Each row is a point on a landscape with many valleys, with its height.
A ball rolls from a point to the lowest of its 5 nearest points, and stops where none of them is lower. Distance is the straight distance between rows; heights are no part of it.
J44: [-3.05  4.09  1.41  0.39 -0.08  0.50  2.63 -0.30  2.45  1.21 -1.57  2.15
  1.10  3.57 -2.36 -3.52  2.70 -1.34 -3.01 -0.79]  height 23.0
J836: [-0.74  5.03  4.42 -3.00 -0.49  2.31  0.09 -1.57 -2.00  1.43 -3.20  1.15
  2.97  0.16 -0.53 -3.98  1.89  1.71 -1.42 -0.72]  height 12.9
J983: [ 1.54 -3.29 -3.78  0.17 -1.07 -2.20 -0.39  1.68  0.14 -1.08  1.79 -2.36
 -0.79  0.19  0.40  2.60 -0.51 -2.05  1.93 -0.25]  height 61.7
J210: [-2.83  3.39  0.97  2.30 -0.68  0.49  3.30 -1.63  3.31  0.35  1.46  3.80
  0.62  3.17 -3.06 -2.92 -1.20 -2.00 -3.52 -1.52]  height 16.5
J752: [ 1.24 -1.95 -4.20  2.68 -2.82 -3.74  0.56  1.27  1.99 -0.51  3.28 -0.73
  1.17 -2.96  1.79  3.69 -5.11 -1.94  3.48 -0.35]  height 4.1
J950: [-2.25 -0.10 -1.56  1.06 -1.67 -1.20 -0.77  2.09  0.05 -2.50 -0.96 -0.75
 -1.55  1.69 -0.73 -0.75  2.67 -0.52  1.71 -0.07]  height 43.8
J450: [ 4.90 -2.87 -3.06 -1.09  0.93 -1.22 -0.52 -0.05 -0.35  2.10  0.61 -0.97
 -1.73 -0.74  0.33  3.15 -0.96 -1.25  0.98  0.48]  height 57.1
J488: [ 0.98 -5.59  1.48 -2.06  2.77 -0.56 -2.05 -0.69 -3.26  0.51  0.62 -3.84
  0.57 -1.79  5.01  3.74 -0.74  2.63  0.14  1.83]  height 46.7
J142: [ 1.76 -3.60 -1.81 -0.72  1.55 -2.39 -2.03 -0.68 -2.39  0.36 -0.02 -1.45
 -1.15 -0.69  2.33  2.47  0.24 -0.87  1.48  0.62]  height 9.3
J835: [-1.44  3.74  2.87 -1.75 -0.32  1.58 -1.28 -0.96 -1.58 -0.81 -2.22  0.36
  1.41  0.58  0.07 -3.16  3.00  1.78  0.95 -0.44]  height 46.9
J105: [ 2.92 -3.45 -1.34 -0.61  1.74 -1.46 -1.97 -1.87 -2.13  1.56 -0.19 -1.36
 -1.37 -1.07  2.68  2.62 -0.92  0.35  0.82  0.84]  height 29.4
J739: [-0.22  0.33 -1.59  2.59 -0.04 -1.05  2.14  0.60  4.31 -0.39  0.57  1.63
  1.24 -2.23 -2.15  0.94 -4.59 -1.34 -1.30 -0.37]  height 19.5
J139: [ 0.45  3.04  2.37 -1.87  0.88  1.16 -0.15 -1.11 -1.22  1.44 -3.04  1.14
  0.26  0.02 -0.29 -2.13  1.72  1.36 -0.09 -0.48]  height 54.4
J247: [-3.75  3.01  2.36 -0.65 -1.35 -0.42 -1.57 -0.38 -1.57 -3.10 -2.41 -0.40
  0.84  1.04  0.24 -3.99  4.56  1.10  1.63 -1.01]  height 68.9
J176: [-1.30  3.00  0.68  0.04  0.68  0.03  0.71  0.40  1.06  0.94 -2.81  1.05
 -0.03  1.49 -1.52 -2.10  2.34 -0.64 -1.38 -0.21]  height 39.6
J693: [ 1.20 -2.08 -3.06  0.13 -0.28 -0.69 -0.42  1.36  0.46 -0.58  0.29 -1.14
 -1.02 -0.04 -0.61  0.79  0.94 -0.91  1.39  0.07]  height 48.3
J30: [ 1.12  1.53  0.06 -0.95  1.43  0.11  1.59  0.68  0.78  2.53 -1.86  0.56
 -0.34  0.69 -2.27 -0.57  0.78  1.09 -2.13  0.22]  height 66.4
J499: [-3.85  2.36  0.46  1.26 -0.82 -0.67 -0.82  1.25  0.82 -1.89 -2.52  0.68
 -0.39  2.35 -1.60 -2.86  3.65 -0.78 -0.13 -0.54]  height 39.2
J622: [-5.16  2.15  0.09  1.85 -0.53 -0.23  0.54  1.65  3.61 -2.48 -0.09  0.96
 -0.18  3.27 -1.29 -2.43  1.34 -1.49 -1.90 -0.06]  height 8.2
J57: [-1.45  0.19 -0.76  2.02 -0.68 -0.60  1.09  1.66  3.85 -2.28  1.16  0.78
  0.83 -0.43 -1.50  0.02 -2.54 -1.43 -1.09  0.35]  height 15.7
J911: [-1.00  1.13  0.31  2.27  0.18 -0.73  2.70 -0.59  3.67 -0.28  1.18  2.79
  0.72  0.90 -2.99 -0.13 -2.90 -1.76 -3.57 -0.50]  height 13.4
J545: [ 2.66 -2.22 -4.21  0.99 -1.07 -1.37  1.73  1.35  2.40  0.73  2.66 -1.48
  1.00 -2.30 -1.05  3.19 -4.51 -1.05  1.11 -0.45]  height 42.8
J133: [-1.54  3.31  3.59 -2.91 -0.31  3.13 -0.70 -0.75 -2.82 -0.42 -0.84 -0.16
  1.99 -0.03  1.72 -3.94  2.79  2.15  0.26 -0.10]  height 40.5
J694: [ 3.82 -1.75 -2.97 -0.60  0.05 -0.85  2.38  1.08  2.13  2.14  2.23  0.03
  0.55 -2.39 -2.38  3.64 -3.80  0.02  0.13 -0.34]  height 54.0
J485: [ 5.52 -2.36 -2.27 -1.84  0.87  0.27  0.22 -0.62 -0.63  3.62  0.05 -0.20
 -1.96 -1.39 -0.85  3.36 -1.54  0.21 -0.18  0.41]  height 42.7
J470: [ 2.34 -1.28 -0.13 -0.35  0.98 -0.04 -1.29 -1.48 -1.88  1.36 -1.01 -0.28
 -1.43 -0.10  1.24  0.62  1.17  0.66  1.36  0.64]  height 27.8
J583: [-6.06  2.23 -0.13  2.36 -1.71 -1.07  0.07  2.21  3.41 -4.70  0.71  2.64
  0.14  1.95 -0.07 -1.84  0.34 -2.29 -1.20  0.77]  height 19.2
J748: [ 2.29  1.02  2.66 -1.90  0.67  2.41 -0.51 -2.04 -2.76  2.72 -0.92  0.28
  0.01 -1.32  0.48 -0.22  0.65  2.39  0.14  0.04]  height 51.6
J876: [ 2.02  1.89  2.37 -1.66  0.71  1.92  0.06 -1.26 -2.30  2.61 -2.09  1.59
  0.16 -0.28 -0.22 -1.57  0.91  2.44 -0.50 -0.11]  height 77.3
J719: [-0.84  0.67 -0.08  0.16 -0.25 -0.51 -0.83 -0.09 -0.60 -1.27 -1.49 -0.71
 -1.36  1.05 -0.38 -1.13  3.03  0.12  1.45  0.08]  height 32.8
J120: [ 0.77  0.22 -2.32  3.20 -1.79 -1.91  1.37  1.31  3.86 -1.19  1.27  0.54
  0.70 -2.45 -0.86  2.68 -5.23 -1.60  1.38 -0.21]  height 33.1
J826: [ 3.05 -3.88 -4.62 -0.71 -0.10 -3.10 -0.33  0.84  0.22  0.91  1.83 -2.18
 -0.42 -0.57  1.30  3.39 -1.50 -1.21  1.46  0.01]  height 67.0
J106: [ 0.04 -1.13 -3.14  2.37 -2.56 -2.37  0.22  2.63  2.32 -2.64  2.45 -0.49
  0.40 -1.71  0.46  1.97 -3.15 -1.56  2.03 -0.10]  height 29.0
J273: [ 3.25 -2.18 -0.38 -0.65  1.47  0.17 -1.33 -1.51 -2.72  1.71 -0.68 -0.75
 -1.69 -0.82  1.77  1.82 -0.21  0.00  0.65  0.11]  height 8.6
J710: [ 1.35 -3.65  2.37 -1.68  2.42  1.94 -1.20 -2.35 -3.89  2.07  0.61 -1.82
  0.41 -1.45  4.11  2.51 -0.54  1.99 -1.09  0.98]  height 30.2
J363: [-4.23  3.76  1.62  3.80 -1.14  0.96  2.23 -0.96  3.24 -2.19  1.16  3.07
  0.55  3.46 -1.63 -3.38 -0.50 -2.78 -2.86 -0.97]  height 16.8
J227: [-1.32 -1.79  2.85 -1.79  1.11  0.83 -1.82 -1.68 -3.45 -0.79  1.04 -1.71
  0.30  0.02  3.41 -0.03  1.93  1.49  0.85  0.13]  height 38.2
J461: [ 0.64 -0.57 -2.56  1.27 -0.24 -0.69  1.24  1.86  2.74 -1.01  1.40 -0.21
  0.15 -0.64 -1.94  1.17 -1.67 -0.89  0.31 -0.08]  height 30.5
J861: [-3.53  2.08  0.20  2.71  0.00  0.02  2.17  0.38  3.92 -0.76  0.20  2.33
  0.39  2.56 -1.87 -1.95 -0.78 -1.35 -3.42  0.03]  height 12.8
J12: [ 1.11 -0.54  2.89 -1.79  1.32  2.22 -1.12 -2.36 -3.68  1.36  0.20 -0.57
 -0.51 -0.95  2.25 -0.07  0.93  1.90  0.52  0.06]  height 43.7
J366: [-2.00  0.26  1.98 -0.79 -0.91 -0.32 -2.38 -0.78 -3.30 -2.80 -0.73 -0.31
 -0.63  1.09  1.00 -1.83  3.55  0.56  2.44 -0.36]  height 8.9
J130: [ 1.11  0.46 -1.20 -0.18  0.52 -0.28  0.48  1.37  1.12  1.27 -0.69  0.47
 -1.31  0.46 -1.98 -0.59  0.91 -0.14 -0.18  0.02]  height 47.3
J478: [ 1.47 -0.38 -1.73  1.13  0.03 -0.58  2.21  1.01  3.40  1.37  1.06  0.10
  0.26 -1.38 -3.47  2.06 -3.52 -0.21 -1.92 -0.55]  height 33.7
J202: [ 4.64 -3.13  0.31 -1.16  1.87  0.59 -0.72 -2.83 -2.59  3.83 -0.45 -0.46
 -1.14 -1.80  2.01  3.16 -1.84  1.21 -0.64  0.61]  height 27.1
J286: [-2.30  1.48 -0.22  2.89  0.03 -0.30  1.58  0.33  4.38 -1.43  0.67  1.94
  0.40  0.73 -2.50 -0.50 -2.18 -1.50 -2.30 -0.05]  height 8.1
J625: [ 3.91 -1.04 -2.24 -0.96  0.77 -0.01  0.77  0.75  0.22  2.22 -0.13 -0.21
 -1.69 -0.44 -1.37  1.47 -1.11 -0.25 -0.61 -0.29]  height 57.8
J386: [-3.95  2.06  3.30 -3.13 -1.69  2.04 -2.25 -0.34 -3.85 -3.09  0.65 -1.29
  1.65  1.19  2.66 -4.34  4.82  1.48  1.65 -0.18]  height 56.3
J390: [-1.96 -0.65 -2.46  2.11 -1.93 -1.24  0.03  3.24  2.04 -3.73  1.45 -0.68
 -0.32  0.21 -0.63  0.54 -1.06 -1.74  1.42  0.08]  height 28.4
J647: [-0.94 -0.33 -2.09  1.01  0.19 -0.59  0.59  2.38  2.59 -1.28  0.47 -0.35
 -0.73  0.73 -2.44  0.01 -0.39 -0.64 -0.01  0.10]  height 28.2
J260: [ 0.59 -1.79  0.10 -0.47  0.11 -1.12 -2.38 -1.04 -2.36 -0.99 -0.02 -0.80
 -1.02  0.28  1.74  0.33  1.96 -0.29  1.87 -0.10]  height 30.6
J111: [-2.11  2.36  0.54 -0.02  0.37 -0.29 -0.40  1.52  1.15 -0.38 -2.76  0.50
 -0.83  1.74 -1.38 -2.17  3.14 -0.11 -0.05 -0.83]  height 50.3
J751: [ 2.85 -3.42 -3.20 -0.47  0.53 -1.39 -0.43  0.50 -0.72  1.33  1.03 -1.33
 -1.33 -0.13  0.00  1.99 -0.08 -0.84  1.07  0.30]  height 43.5
J462: [-2.30  0.01 -1.44  2.64 -1.64 -0.45  0.75  3.02  3.11 -3.80  1.29 -0.04
  0.17  0.12 -0.87  0.18 -1.77 -1.52  0.25  0.27]  height 23.2
J336: [-1.54  0.36  3.63 -2.73 -0.10  2.09 -2.04 -0.89 -3.93 -1.22  1.33 -1.71
  1.05  0.27  3.50 -2.57  3.65  1.67  1.30  0.22]  height 31.6
J880: [ 1.29 -1.64  3.37 -2.12  1.15  3.59 -0.11 -2.08 -4.00  2.84  0.48 -1.39
  0.89 -0.85  2.51  1.01  0.04  2.74 -0.99  0.40]  height 28.5
J391: [ 3.39 -1.95  2.75 -1.65  1.37  3.28  0.51 -2.58 -3.98  4.32  0.00 -0.69
 -0.34 -1.52  1.41  1.61 -0.84  2.83 -0.99  0.60]  height 5.3
J55: [-0.21 -4.01  1.40 -1.37  1.85 -1.45 -2.97 -1.16 -3.19 -1.12  0.61 -1.60
 -0.78 -0.80  4.07  2.44  0.32  1.58  1.10  1.29]  height 45.4
J528: [-0.61  3.16  4.03 -2.62 -0.10  3.75  0.38 -1.26 -2.69  1.72 -1.82  0.45
  2.67 -0.03  0.35 -2.63  1.68  2.44 -0.66  0.06]  height 39.5
J420: [ 4.04 -1.04  0.04 -0.80  1.32  0.94 -0.54 -1.36 -2.34  3.32 -1.04  0.73
 -1.99 -1.08  0.00  1.03 -0.07  1.09 -0.09  0.20]  height 34.7
J819: [-0.04  1.88  3.54 -2.79  0.03  3.87 -0.63 -1.34 -4.00  1.82  0.34 -0.65
  1.26 -0.58  1.86 -1.70  1.67  2.90 -0.28  0.16]  height 11.4
J190: [-4.13  2.11 -0.17  3.37 -0.98 -1.05  0.49  0.62  4.30 -3.54  0.97  2.89
  0.62  1.06 -0.90 -1.56 -1.66 -2.39 -1.61  0.23]  height 14.6
J293: [-4.32  2.10  0.59  0.89 -1.48 -0.82 -1.36  1.34 -0.51 -2.69 -2.62 -0.16
 -0.29  2.03 -0.70 -3.01  3.87 -0.61  1.24 -0.18]  height 58.5
J465: [ 2.67 -0.74 -2.92  2.18 -1.09 -1.24  2.48  0.19  3.62  1.25  1.06  0.64
  0.85 -3.11 -2.33  3.36 -5.77 -0.62  0.63 -0.05]  height 44.8

Call two points neighbours if one is among the 5 nearest of the other. Go from one point of each pair to the other, from neighbour to neighbour, staying as low as possible. Name the highest point that can't be avoided.
J286, J752 | J106
J286, J622 | J861
J366, J836 | J528
J366, J819 | J260
J391, J273 | J202
J819, J391 | J880
